A landscape with many valleys, sampled at points; each row gives a point and its height.
A ball rolls from a point to whichever of its 2 nearest points has the largest drop for the distance, and stops where none of them is lower. Distance is the straight distance between rows; heights are no part of it.
doren: [130 154 143 102 104 114 102 122  90 149 147 116 117 165 133 113 100 131
 149 118 126 156 149 134 129 178 132 142 133 115 130 137 152 122 139 119
 128 185 113 109 150 147 123 125  73 147 135 128 123  92 114 144 113 159
 119 113 125 112]  height 47.9
Vok: [157  78 152 163 177 115 139 115 144 140 105 139  98 166 102 110 120  85
 161 130 135 147 150 197 172 218 138 146 106 107 137 120 119 104 131 128
 114 124 114 165  94  94 128  62 105 154 113 148 149 163 125 149  80 176
 136  64 111 152]  height 18.8
bifi: [158 145  97 126 137 135  67 123 161 108  82 144  92 121 122 144  86 141
 144  96  80 164 138 125  65 177  98 137 167 127 127 164 148 135 117 141
 101 166  52 140  13 140  97 133 115 130 130 107 116  99 151 146 109 101
 135 131  87 128]  height 56.7
voni: [143  87 151 150 169 121 106 130  99 153 141 122 133 106 113  98 154 122
  96 132 159 149 129 143 104  73  97 108 129 103 128 135 134  69 152  52
  70 139 124 151 161 130 145 169 153 123 134 129 172  98  48  85 198 137
 134 108 149  93]  height 52.4
simi: [147 107 143 125 128 161 109 121  75 106 137 137 142 108 129 125 139 155
  98 111 117 146 146 127  71  93 128  93 138 109 154 145 134 115 128 112
  87 137 113 145 171 153 136 178 153 128 167 118 135  92  77 105 179 123
 123 154 127 118]  height 53.6
vodeb: [138 145  92 119 131 114 101 109 127 103  88 134 144 196  93 180 102 132
 151  89 132 143 148 115  79 185 110 136 151 145 128 184 187 151  78 198
 135 160  72 136  42 149 118 126 110 168 104 102 100  95 108 122  99  95
 125 126 114 121]  height 57.8
muli: [117 112 128  48  73 145 124 150 117 127 171 163 175 167 122 151 150  85
  95 138 154 127 108  63 137  80 156 171  87 175 138 101 163 133  91 143
 154 114 130  97 163 154 138 159 163 161 165 118 100 135 139 121 130 107
 147 207 126 110]  height 23.9
zan: [ 80 108  95 215 112 148 110  66 125  69 142 103 182 159  93 192 166 149
 107 130 152 115 122 109  90 130  66  92 154 120 118 159 187 177  97 179
 148 154 163 112 144 122 139 134 148 185 156 141 136 131 119 124 146 136
 142 161 132  94]  height 23.2
nikop: [153 136 173 101 161 168 106 145 149 134 118 156  91 155 148  79 139  96
 116 114 158 126 163 114 183 153 137  95 113 132 169 136  60  79 149 124
  92  96  82 147 131 146 106  66 114 106 138 144 135 163 119 123 134 150
 142  90  97 168]  height 26.7
Sep: [139 153 112 104 136 149 106 136  90  83  98 149 125 161  86 187 159 151
  95  86 126 122 143 117  62 134 115 123 188 138 126 142 174 101  68 183
 154 148  94 107  95 172 109 134 154 141 102  94 100 123 106 131 124  90
 170 128 102 113]  height 58.7
fafof: [ 98  76  77 133 117 135 149 149  98 113 119 170 195 164  84 156 140 117
 111  97 111 163 149 119 116 113 128 189 109 145 130 120 186 135  85 155
 127 109 176 127 132  77 141 154 133 202 109 154 132  97  79 104 144  91
 114 200 148 102]  height 64.3
Vetik: [161 143 116  68  90 100 124 150 116 141 122 122  90 129 104 149 108 124
 121 128 150 126 108 152 148 177  93 129 112 141 128 122 156 122 140 125
  85 163 101 159 140 143 149 149  83 167 105 158 160  86 145 149 124 156
 120 120  78 109]  height 46.6
simus: [158  76 197 114 129 160  99 120  98 144 101 144  90 157 123  81 102 102
 158 111 146 143 185 174 151 195 167 131 107 116 154 139  90  90 129 113
 118 114  96 154  99 145 130  98  90 134 145 116 140 156 132 111 109 181
 130 101  93 164]  height 23.1
zove: [ 83 148 130 148 119 161 128 120 127 107 167 109 115 156 144 156 167 139
 106 101 168 124 153 111 151 153 117 102 164 123 140 116 139 104 128 151
 152 136 142  52 156 141  88  79 113 145 146 158 123 176 137 155 141 172
 178 106 117 114]  height 20.5
bem: [137 122 169 103 120 164  82 102  81  86 174 134 152 129 142 125 139 150
 107  97  91 158 154  98  54  67 183  93 128  95 128 157 135 141  89 137
 107 142  92 111 142 203 175 176 166 126 204  96 112 121 132 117 145 141
 158 174 114 120]  height 54.6
ful: [137 190 106 101 103  94 134  97 146 126 147  95 135  81 142 144 128 144
 141 148 163  81  86 115  69  64 130 128 172 128 104  99 178 180 100 154
 160 136 110  89 147 159 170 176 168  59 141  96  92 147 167 162 135 104
 134 133 130 118]  height 14.0
vol: [147 100 187 160 189 140 119  94  62 155 151 121 125 157 136 128 148 154
 108 114 148 140 113 156 129  87 122 150 102 114 127 121 187 102 113 117
 169 172 171 101 179 123 144 105 135 153 136 102 132 146  77 121 119 177
 163  69 169 112]  height 50.2
puzi: [ 95 110 151  98 159 174 140  71 105 161  69 102 141 186 113 123 102 127
 180 113 167  78 152 120 153 168 122 105 129 181 142 165  85 178 152 164
 136  93 123 139 126 122 100  90  83 122 110 100 126 144 126 106 126 118
 124 126 137 158]  height 49.8
Nub: [147 102 157 134 121  97 118 108 120 132  83 133 123 147  80 101 119 117
 148 116 161 100 145 153 166 149 100  91 113 122 123 155  74  91 151 117
  74 148 117 220 142 103 180 145 101 137 127 145 158 132 108  78 137 160
  88  99 116 131]  height 49.0
teko: [126  73 139 193 178 137 158  76 118 140 134 105 138 152 126 126 123 115
 125 129 145 123 141 189 148 155 114 125 129 114 133 143 163 134 141 129
 136 125 171 127 142  84 129  76 119 150 135 150 145 154  97 135 105 201
 130  56 157 133]  height 13.4
nuz: [156 194 161  52 151 115 128 141 136 189 179 159 137 103 163  94 108  81
  98  91 107 135 125  78 123  85 132 123 162 130 146 109 140  92 116 106
  93 110  83  85 103 168 117 103 157 121 149 145  79 144 159 137 164 100
 176 105 105 124]  height 37.2
suku: [144  82 147 146 164 133 122 133 141 131 116 128 132  94 117  77 145 112
 114 120 162 127 163 156 128 141 111  88 147 117 157 146  83  64 162  81
  44  93 114 163 132 108 156 130 121 108 151 163 164 135  69  90 181 161
  94 104 122 130]  height 50.9
taz: [ 91 114 169 116 181 175 113  76  80 156 119  66 136 141  99 131 140 155
 155 119 187  81 140 107 119 138 114  75 149 168 154 142 113 143 160 154
 126 107 112  83 161 148  92 100 109  98 111 112 139 135  73 120 180 130
 145  88 145 112]  height 51.8
tud: [117  82 138 150 143 101 146  94  90 157 114 121 164 114 124  88  63 149
 168 154  86 152 123 181 131 130 184 174  88 126 126 136 134 151 129 105
 114 118 152 190 138  86 168 158 136 112 124  94 108 106  92  86 111 115
  53 133 161 126]  height 37.0
Mukal: [138 152  78 171 134  77  90  89 157 119 127 129 138 111 118 140 136 143
 153 159  62 144  99 127 118  77 102 120 108 103  84 142 149 153 136 111
 140 203 121 169 112 113 142 155 140 103 151 128 122  72 146 142  56 101
 117 117 156  88]  height 67.2
Gozi: [123  76 109 189 102  93 133 156 123  98  84 140 115  96  90 152 154 138
 155 160  77 120 119 158 105 108 143 155 107 140 100 105  97 119 145  86
 180 133 163 142 107 108 152 173 150 126 107 107 158 117 131 109  99 127
  88 138 151 117]  height 45.3
Vola: [109 100  80 150 110 125 186 154 120 123  65 169 167 165 129 162 125 136
 105 107 140 123 128 116 131  96 121 184 103 162 114 158 167 188  98 189
 141  96 153 122 114  74 145 163 130 175  93 113 114 164  93  84 114  91
  91 174 176 150]  height 63.4
Nen: [121 136 119 142 128 164 175 125 149 122  84 139 143 170 139 134 138 147
  98 133 148 108 103 116 130 143  86 138 128 155 135 170 135 184 131 188
 138 134 150 141 157  96 118 142 139 180  96  78 139 149  92  82 134  83
 136 173 148 154]  height 62.5
Tago: [105 142 150 122 125 158 129 165  69  92 114 143 120 165  97 170 135 163
  99  85 169 122 142 131 121 161 168 144 151 115 145 156 161  72  49 189
 148 152 143 107 166 136 114  99 145 123 106 105  94 171  59 126 123 130
 148 122 109 136]  height 59.5
Guvet: [105 100 105 121 113 165 149 114 108 120 131 143 133 118 169 123 129 120
 119 123 101 135 185 145 148  90 162 122 127 133 136 119 115 137 131 101
 134  78 147  96 135 134 120 112  96 126 171 159 105 143 157 138 110 155
 129 137 145 156]  height 28.9
reme: [138 179  74 106 133 148 163 106 159 138 149 136 104  73 201 131 135 129
 100 152 129  94 131 143 177 115  90 102 133 140 139 127 132 188 176 138
  93 102 136 146 187 100  89 108 112 105 125 182 118 136 167 179 117 132
 114 112  97 141]  height 44.2
debu: [129 149 208 133 136 122  88 134 105 106 188 128 105  85 136 106 145 131
 139 144  68 170 122 109 119 115 194 104 110  99 115 119  80 116 106 131
 162 111 100 106  76 184 138 128 138  77 139 105 104 147 179 136  99 162
 182 104 126 140]  height 56.4
popa: [106  59 169 104  80 159 118 140  70 128 104 132 101 132 119 112 105 141
 167 160 108 110 157 158 156 133 186 160  64 148 147 107  65 127 144  81
 147 104 154 148 156 139 132 158 104 127 115  91 149 128 138 108  99 153
  99 160 109 159]  height 36.6
zovub: [182 175 146 110 132 165  95 128 133 105 152 163  79 126 184 111 149 151
 129 136  82 135 126 135 110 117 134 113 119 104 149 151 105 149 147 124
 128 181 101 160 157 147 109 139 136 108 133 101 128 113 138 149  77 138
 143 137  98 158]  height 27.7
Ruran: [ 63 118  61 179 102  62 143 119 152 146 133  84 161  94 100 137  91 115
 142 133 136 138 128 127 147 138 141 159 128 123  88 115 164 135 119 123
 110 119 158  82  99  85 130 125 104 131 138 183 117 129 144 127 119 142
  67 134 168  93]  height 31.3
Vaka: [ 99 146  98 141 128 123 121 106 113 128 138  80 112 100  90 180 153 143
 118 103 178 112 131 119 128 138  55  79 187 136 110 109 176 114 139 133
 131 132 137  61 154 138 116 102 106 155 118 185 146 123 136 157 171 155
 170  98 100  78]  height 23.6
zegin: [104  98  73 136 127 157 189 114 143 126  40 138 125 103 160 167 117 144
 145 113 127  90 158 150 122  94 116 130 157 163 109 156 113 192 128 126
 146  65 145 145  92 100 124 154 110 119  99 116 122 167 156 116 102 110
  96 143 134 185]  height 46.4
Fuli: [115 107  92  87 123 128 148 103  94 155  62 130 138 151 129 160  94 135
 163 100 134  97 171 134 139 120 137 151 115 174 121 151 148 174 109 155
 132  97 113 151  90 122 111 133  67 137  76 115 104 119 134 128 100 111
  95 129 133 161]  height 48.0
tiku: [ 79 155 105 102  72 162  95  95 119  98 158 104 130 156 170 163 134 193
 161 126 115 112 156 107  94 118 158 138 121 151 128 137 121 193 121 156
 183 164 123  94 146 161  95 152  98 120 146  88 100 139 158 157  96 125
 122 194 120 152]  height 13.6
Baz: [120 111 203 101 130 166  92 151  93  91 194 137 147  94 130  96 144 137
 113 163  97 152 118 100 100  86 198 117  80 123 155 122  88 123 107 135
 145 107 107 121 138 187 154 146 182  91 172  95 103 137 139 102 128 127
 159 168 110 149]  height 55.5
leran: [118 150 119 111  87  95 146 121 131 114  96  96 152  93 128 153  85 155
 148  99 160  91 134 144 126 136 160  87 159  91 108 159  97 136  74 148
 123 122 103 183 137 154 189 179 125  57 147 136 102 159 143 109 144 133
  86 128 116 149]  height 41.6
vure: [165 148 122 112 187 164 128 113 154 138 149 139 113  75 180 111 171 120
  99 136 132  92 119 131 180  84  83  73 120 136 148 138  88 140 197 119
  81  97 108 165 158 122 105 126 148  76 121 166 148 132 118 128 154 129
 132  76 121 130]  height 42.2
vid: [131 153 106 103 129 103 168 170 204 162 169 129 140 152 141 140 117  84
  93 131 168 133 100 104 175 185  84 137 124 127 135 115 134 104 132 148
  81 140 121 162 122 100 106  59 123 175 107 176 117 135 123 166 134  99
 141 127  82 107]  height 34.2
zad: [ 85 157 142 148  93 111 134 120 147 116 137 119 144 136 164 125  78 174
 177  74  91 156 169 105 128 124 206 103 156  88 109 134  95 113  85 135
 178 129 112 124  91 112 143 156  85  75 162 130  86 173 145 149 149 146
 125 128 180 177]  height 13.1
ziru: [120 120 131 144 131 120 174 165 130 146  89 123 134 169  91 146 145 135
 122 128 172 116  92 143 122 174  96 180 129 152 126 110 143 134 130 151
 160 152 191 122 159  70 112 130 115 191  47  83 174 129  85 114 162 112
 142 170 152 121]  height 61.4
Nokad: [146 132 127 140 130  88 171 162 160 160 100 149 145 166 113  96 129  81
 126 128 143 140 110 120 131 106 138 145 145 117 106 121 118  65 107  75
 157 112 163 119 100 123 158 109 162 112 133 119 132 133 128 102 136 110
 123 112 154 113]  height 40.1
Madib: [136 172 161  73 121  96 113 124 160 150 117 125 104 156 126 111 130  96
 143 133 144 105 141  94 213 166 100  77 128 139 111 118  46 109 160 134
 114 122  72 152 118 149 104  99  98 106 120 165 111 148 184 144 123 141
 135  69  88 127]  height 29.6
per: [ 91 109 141 140 104 107 148  96 113 109 117 111 196 157 126 120  87 147
 151 123 118 140 148 135 141 113 176 113  97 106 112 165  95 134 102 127
 130 125 140 185 144 128 186 155 137 103 184 112  87 138 120  76 103 131
  77 143 150 142]  height 39.2
Taka: [105 177  95 154 108 142 132 169 202 113 150 155 137 165 192  78 149 126
 130 127  79 158 157  87 163 109 152 132 109 118 135 117  68 128 156 100
 149 105 134 125 125  83  98 100 131 127 156 149 121 138 132 138 109  81
 113 177 160 180]  height 20.8
bip: [119 105 176 117 103 105 133 149  96 162 114 107 142 140 118  74  82 132
 192 146 126 145 134 124 116 116 205 146 100 124 111  99  68 112 137  62
 167 118 147 106 139 151 155 152 126  92 144  66 125 108 136  91 137 138
 102 158 151 134]  height 36.9
gudeb: [130 168 130 142 108 128 102  87 127 132 206 101 122  98 176 127 150 177
 154 176 115 116  93 121  90  85 136 132 115 133 113 106 152 199 138 133
 186 172 140  81 166 155 131 148 137  98 138  89 105 131 174 174  88 129
 138 150 132 125]  height 9.0
tof: [149 180 116 102 122 128 146 180 141 113  88 196 154 196 131 138 147 112
  88  67 119 145 161  92 153  99 131 141 153 115 136 145 133  50  66 127
 122 143 134 149 136 112 116 100 138 151 135 141  98 140  96 121 133  87
 141 142 120 138]  height 36.7
Gulu: [175 189 135  92 107  89 162 190 154 177 140 164 129 139 156  78 116  86
 132  97 109 139 128  84 143  50 155 150 151 109 128  83 113  73 113  55
 130 126 143  84 134 143 159 124 136  94 147 138 108 141 158 128 160  99
 134 128 135 119]  height 38.6
puro: [119   4 131 136 126 163 126 109  90  90 130 106 126  79 114 145 148 116
 109 133 150 103 121 160 108 129  92 114 131 139 145 115 129 163 160 105
  91  65 156 118 123 142 137 153 109 175 141 157 188 124 135 127 160 171
 140 134 102 117]  height 24.4
mupo: [ 91 142 195 165  83 118 114 137 126 101 169 118 107 127 117  90 114 148
 138 105 131 186 143  86 108 165 168  85 174  80 132 110  79  63 125 126
 132 141 124  85 106 128 126 149 137 101 155 103 130 129 131 136 212 152
 154 141 153 129]  height 13.5
vuk: [152 150 165 114 149 158 109 180 143 169 172 158 123 158 170  66 123 101
 135 156 113 156  97 113 103 159 139 189  88 133 158 111 119 100 147  84
 149 137 146 122 144 127 104 118 181 151 105  85 156  70  84 106 130  82
 138 162 140 154]  height 69.6
vel: [127  83 113 163 165 124  84  79 141 109 126 121 125 113 123 122 127 124
 137 178  56 157  91 146 120 113  78 130  80 130 106 141 125 173 164 119
 126 148 131 209 112 120 127 161 150 162 144 117 163  63 130 111  98 124
 132 122 132  95]  height 67.9
Gupub: [ 95 173 148 144 112 127 130 154 180  81 137 136 116 142 148 105 145 152
 150 121  86 132 148  94 178 111 171  84 134 100 122 116  25 114 131 138
 169 115 114 122 139 110 118 113 114  71 162 142 119 168 158 148 131 119
 146 139 157 176]  height 17.3
fep: [109  71 119 162 119  82 147 122 151 132  83 121 132 127  73 118 131  86
 144 166 107 130 128 174 163 130 115 126  98 128  94 120  85  97 142 100
 127 117 163 192 109  91 177 136 129 153 128 151 175 113 134  91 109 166
  97 100 154 111]  height 47.1
nevov: [102  99 102 141  93 117 167 104 151 105  59 104 121  61  94 161  94 140
 154 122 172  76 127 158 115 154 102  81 168 143  94 160  99 157 118 125
 104  89 134 160  83 118 159 162 108  96 126 140 144 157 183 104 133 148
  79 144  87 149]  height 44.1
labi: [137 147 115 157 134 105 166 136 155 170  64 109  93 118  99 115 117 127
 163 142 167  79 108 146 144 179 107 116 164 137 120 118  97 114 168 100
 134 133 148 103 135  94 122 106 107 107  59 111 153 129 140 129 122 123
  99 102 142 140]  height 67.8
muf: [115 132 143  82  61 163 132 152  99  99 123  94  98 123 116 159 153 150
 114 136 189  72 129 129 143 150 129 106 131 159 141 127 102 122 141 155
 120 127 134 104 181 168 123 148 107 126 126 125 148 153 130 126 144 149
 123 151  91 134]  height 36.8
Dulu: [ 93 124 149 140 211 145 106  66  98 141 114  94 135 135  83 126 158 130
 159 144  95 117 142 118 142 103 106  75 130 150 125 114  85 125 175 151
 181  96 128 115 146 136  90  98 148  85 126 126 143  99 123 129 148 120
 164  67 161  83]  height 53.4
Nuzep: [182 211 137  28  89 144 104 127 147 135 148 138 101 150 154  95 127 146
 134 115 126  81  95 102 101 114  97  90 132 146 145 152 100 152 160 120
 109 186  67 171 170 167 119 164 134 115 127  87 131 119 124 145 140 103
 133 138  92 167]  height 30.2
vivor: [154  66  96 124 157 139 127 142 128 144 121 114 104  96 119 153 121 113
 137 158 120 124  85 168 131 180 123 203 100 157 138 105 167 189 135 157
 120  99 131 128  87  96 104 108 116 160  62 122 150 116 147 168  99 112
 130 130 118 138]  height 41.2
Movom: [116 169 125 148 224 149  83  74 120 130 130 129 143 121 113 100 137 146
 167  98  26 167 179 120 106 104 122  79 158 104 116 126  82 125 165 114
 167 106  98 138 105 121  89 107 132  73 163 143 131  76 138 139 149 112
 161  92 159 108]  height 54.8
babom: [ 87 110 121 128 136 106 157  94 129 136 136  91 163 151  82 158 157 109
 120 113 171 104 123  96 185 114  71  75 117 142 108 128 127 120 143 152
 121 106 149 138 162 120 149 115 103 165 141 182 159 124 125 115 151 155
 145 104 143  93]  height 27.6
sovid: [172 160 108  82  89  87 130 145 117 142 100 138  93 120 131 146 137 141
 152 130 136  96 105 135  87  38 120 146 148 148 107 101 147 152 129  92
 162 158 122  99 132 160 165 181 123 101 103  90 132 116 177 149 110 123
 143 125 136 108]  height 18.1
pebo: [157 217  76  90  84 131 144 136 199 108 113 151 103 164 149 157 151 140
 134 120 134  74 119 102 132 128  76  92 153 150 129 141 105 160 157 147
 137 181 100 132 134 137  95 125 116 131 108 118 130 130 159 163 119  82
 146 143  97 133]  height 32.7
zel: [151 176 118 155 182 151  80  99 160 107 105 166  93 137 156 129 120 162
 164  84  40 172 177 137  97 148 129 108 170  98 114 146  91 145 144 120
 156 149  74 148  47 122  70 117 102  90 143 123 124 112 161 161 115 135
 151 107 122 136]  height 55.8
Norad: [155 151  85  75  98 102 110 183 154 167 114 131  62  75 138 121  64 120
 128 129 111 132 121 138 145 165 100 161 145 139 133  99 138 119 177  79
  62 149 103 111  91 112  99 122  61 158 106 175 143  97 169 174 134 133
 104 129  87 112]  height 45.2
Pivu: [122 129 147 173 145 128 157 117 184 100 134 114 138 116 160  90 113 108
 131 134 138 149 148 155 151 171 151 100 139  93 113 157  94 128 111 140
 119  98 115 151  88 123 145  90 139  95 157 134  91 171 150 114  90 142
 111 109 134 176]  height 22.0
mafu: [121  84 164 100 133 158 152 155  87 145  99 127  99 144 118 132 138 116
 108 143 163  95 116 141 195 104 150 143  88 157 148 111  94 118 149 133
 133 101 159 126 198 128 129 115 106 146 116 118 156 158 120 117 127 151
 140 120 147 155]  height 34.0
Mediz: [ 71 125 106 168 109 158  95  64 136  83 133 102 154 178 111 169 145 161
 162 129 114 124 154  95  82 160 105  93 153 150 120 156 134 200 138 170
 170 149 124 113 100 134  82 132 105 156 150 114 123 100 146 144 117 107
 134 169 114  99]  height 18.2
Kile: [ 68 119  84 220 110 118 152  79 141 109 136  86 174 113 115 154 126 155
 132 164 149 115 114 142 112 135  93 125 136 120 113 131 165 194 125 150
 133 150 202 114 164  82 149 130 133 156 128 156 133 124 118 129 127 146
  84 148 160 118]  height 27.5
rodi: [114  83 132 141 114  70 138 138 127 170 130  92 149 109 111  84  58 102
 166 150 133 151 110 147 128 159 186 180 100 115  95 126 144 126 127  94
 119 118 139 109  86 111 147 142 128  95 133 128 118 115 129 106 116 143
  57 140 151 109]  height 34.1
faruk: [143 103  65 102 119  92 117 181 195 132 101 129 107  83  92 136  59  92
 123 125 110 158 109 121 137 174  95 166 109 133 134 119 135 109 134 103
  50 104 112 142  42  95 128 103 107 164 138 187 153 111 156 145 129 114
 107 149 104  90]  height 43.5
leteb: [132 128 151 105 161 130 135 123 108 167 169 120 153  84 140 116 119  90
  94 133 170 133  92  96  85 103 132 130 173 139 131 104 197 109  98 113
 117  86 124  62 120 160 110 107 196 117 129 121  97 129 137 127 177  99
 162 148 113  96]  height 35.5
kam: [129  96 147  40 109 158 139 155 101 141 198 130 149 158 126 162 160 105
  80  92 204 121  96  94 141 132 120 157  96 158 148 115 160 110 110 140
 113 135 117 123 177 154 115 116 146 198 137 127 146 129 108 145 169 139
 194 171  78 105]  height 26.9
Vero: [132 167 171 124 107  89 137 123 109 144 130 111 136 145 127  95  89 134
 155  71 133 158 144 108 110 116 181  89 181  81 105 133 101  80 102 104
 141 149 107  97 118 159 169 155 110  81 184 117  99 148 135 114 170 165
 143  91 167 130]  height 8.8
besus: [150 139 122 127 142 132 172 144 125 134 119 124 131  63 147 135 145 130
  71 122 179  84  87 141 122  97 118 115 172 122 137 125 155 108 105 140
 106  92 154 121 157 122 136 141 175  83 104 127 116 159 109 109 170 103
 133 118 128 132]  height 37.7
Lun: [135 131  85 140 139 128 147 145 156 121 124 154 148  79 175 105  95 118
 109 115  86 162 154 153 131 131 157 154 147  97 129 137 151 134 111 116
  84  92 114 140  76 100 128 121 133 106 150 159  90 135 139 130 100 116
  86 145 134 164]  height 25.8
Kegeg: [164 133 204 112 149 157 120 160 118 159 177 127 127 143 165  46  98  99
 124 132 153 170 109 118  80 174 166 137 120 114 165 135 142 111 126  95
 103 113 115 100 107 165 121 106 161 123 136  74 140 104 103  94 163 135
 141 152 109 146]  height 70.3
bifas: [170 191  91 140 160 103 158 172 184 185  82 149  95 133 141 129 115 120
 138 142 130 100 116 131 149 165 101 158 143 146 143 113 134 122 163 123
 116 133 119 132 117  82  85  64 118 117  35 132 127 125 117 157 106  69
 103 104 131 144]  height 67.1
geb: [150 143  99  57  82  90 131 156 110 131 119 165 131 150 138 167 137 116
 124 124 143 113 138 104 142  24 163 176  91 162 110  85 178 138 102 137
 162 121 115  93 143 151 152 158 110 127 136 129  94 143 164 144  83 113
 129 125 141 125]  height 20.9
tano: [135  98 136 210 184 127 133  80 142 120 139  98 132  86 125 108 125 119
 113 119 132 134 130 171 118 136 124  80 159  93 113 158 154 102 125 106
 105 120 124 113  86 131 148  89 156  94 170 156 124 156 121 115 114 191
 113  55 144 139]  height 18.5
dokit: [118  55 134 105 137 170 130  99  68 143  94 128 151  98 119 123 135  89
 113 119 130 119 154 138 115  55 120 121 127 162 144 106 132 123 149  78
 125  46 150 100 129 164 150 147 126 144 165 143 146 111 139  95 176 156
 145 118 137 129]  height 28.6
burad: [120 114 148 134 120 125  98 129 107 121 206  74 124  67 125 115 128 117
  89 172 175 144  85  98  74 152 119 117 143 103 113 112 188 141 104 126
  94 125 111  77 128 184 109 151 187 118 149 126 137 128 131 147 176 138
 132 134  88  78]  height 33.2
sepem: [117 113 160 123 131 152 110 102  32 136 130 136 125 186 120 120  99 176
 148 118  95 158 167 164 122  99 180 152  93 122 147 138 156 125 110 123
 153 186 145 115 192 152 154 135 100 150 159 100  99 121  80 129  86 177
 125  94 149 140]  height 49.1
nedi: [ 99 155 169 157  87 167 110 135 103  65 190 125 104 126 174 121 126 175
 106  97 129 167 170 133 122 139 184  97 157  92 152 123 109 118 107 146
 140 144 140  64 141 136 118 128 115 122 180 135 104 169 136 145 156 189
 154 143 138 177]  height 17.4
gugu: [149 173 137 178 123  96  98 125 133  92 176 121 127  96 117 134 147 171
 122 188  88 156  80 139  95 129 127 113 108  77 120 131 146 126 110 147
 134 212 125 171 164 136 152 156 180  85 135 100 120  96 112 134 103 104
 118 128 122 102]  height 66.4
Neb: [136 176  64 129  93 115 155 154 191 118  93 167 141 195 125 163 158 121
 109  99 116 113 145  92 151  98  69 116 154 139 125 131 123 111 142 115
 125 152 152 135 141  99 120 112 108 178 115 168 145 126 136 138 115  90
 128 146 129 122]  height 34.8
Mefi: [115  35 152 142  90 142  83 115 103  78 194  78 126  79 103 128 123 132
 126 183 153 138  93 134  90 181 119 129  97 113 142 118 139 161 148 132
  81 120 129 141 146 170 124 164 134 156 160 129 187 106 127 144 156 148
 115 166  65  82]  height 29.4
Zisog: [150 117  73 158 119  83 125 152 114 141 142 152 151 141 110 162 138 132
 107 140 118 150 101 134 123  99 146 203  82 128 105 114 216 141 108 142
 150 167 152 127 143  91 147 160 130 157 110 139 117  96 110 134  91 117
  99 151 162  91]  height 65.1
gam: [153 114 147 161 167 143  99 115 159 146 154 150 136 161 165  82 150  94
 103 167  90 154  76 117 109 108  91 150  75 124 127 137 125 136 153  99
 132 145 153 181 151 126 137 153 193 191 145  93 177  73  93  76 135 101
 148 149 162 123]  height 68.8
foduz: [121  87 108  58 127 120 166 133 128 136  98 128 133 136 113 159 141  86
 119 128 133 101 133 124 212  98  98 125  84 172 136 114  89 144 147 130
 115  67 134 174 139 126 143 118  82 170 113 183 152 114 170 136 132 149
 142 102 116 138]  height 31.1
vipe: [141 171  94 179 139 132 115 154 180 123 189 175 135 139 188 110 169 108
 115 137  68 179 132 107 139  84 143 166 109 102 136  96 172 112 137  89
 158 143 143  84 119  92 106  94 146 149 135 154 111 119 153 144  87  92
 138 173 169 133]  height 23.7
ladit: [122  41 110 151 159 121 132 156  87 111  75 132 132  98  54 167 137 132
 139 146  82 126 104 160  91 143 125 203 111 162 115 100 149 146 111 146
 164  72 154 121  66 104 130 154 138 165  61 119 157 107 111 119 127 106
 115 119 150 125]  height 43.4
mek: [167 108 144 125 143 149 137 147 151 127  99 125  87  62 151 128 171 115
  87 154 186  70 101 153 158 132  98 101 119 144 158 141  75 124 167 138
  82  87 112 161 130 144 132 144 142  90  84 123 162 176 125  97 163 131
 130 104 106 154]  height 40.2
Tivu: [113 115 127  85 101 137 127 129 124 129 144 109 112  93 137 158 145 126
 132 183 146  87 108 133 139 172 138 150 109 165 132 109 131 173 130 178
 141 112 112 127 117 158 100 141 119 124  80 113 116 133 154 153 105 119
 129 142  94 138]  height 39.0
leraz: [113 158 122 164 136  87 131 145 124 106 132 147 146 109 100 158 167 159
  99 181  93 135  89 133 145 125 132 168  93 111 126 123 143 119 101 194
 156 168 167 173 158  90 130 142 167 116  71 111 105 122  80 117 102  71
 114 141 155 103]  height 65.7
tem: [142 173 137  90  87  98 144 153 193 158 172 114  86 125 167 136 119 103
 113 147 181 111 107 104 187 158  86  86 137 121 128 111 123 126 164 123
  95 153 100 112 138 162 120  86 110 144 135 182 120 157 178 167 132 163
 153  82  78 104]  height 31.9
Vamo: [178 168 119 150 156 143  86 122 117 105 161 193 119 136 165 133 175 128
 107 131  37 172 150 135 105  70 138 148 100  99 134 125 177 132 114 119
 156 168 119 124 131 130 125 122 138 130 138 136 107 102 141 165  59 129
 159 128 140 129]  height 25.6
Lakuz: [143 139  95 145 143  70 126 196 203 148 109 141 114 106 113 125  98  78
 120 134  88 160 111 123 153 146 125 155 127 105 104 106 111  59 128  94
 104 115 116 136  35 127 137  90 153 116 120 169 121 128 144 124 120  97
 116  89 135  99]  height 41.7
dov: [111  99 162 154 162 151 151 135  74 128 114 112 138 152  76 148 136 153
 134 101 179 113 130 155 101 207 125 168 168 129 155 126 173  99  88 169
 155 141 172  98 151  92  98  81 119 156  66 102 137 144  54 145 154 135
 137 121 131 129]  height 60.3
bet: [140 202 109 142 175 108 149 150 150 154 142 137 119  81 134 113 142 133
 101 159 131 126  86 136 138 174 107 158 147 118 138 125 162  99 115 164
 109 149 143 158 146  80  90  88 165  93  52 128 109 114  87 148 126  63
 124 121 129 122]  height 66.5

Where does a ball stop that starts at each point below?
Norad | puro
bifi | gudeb
Zisog | gudeb
tof | Vero
nevov | gudeb
bip | gudeb
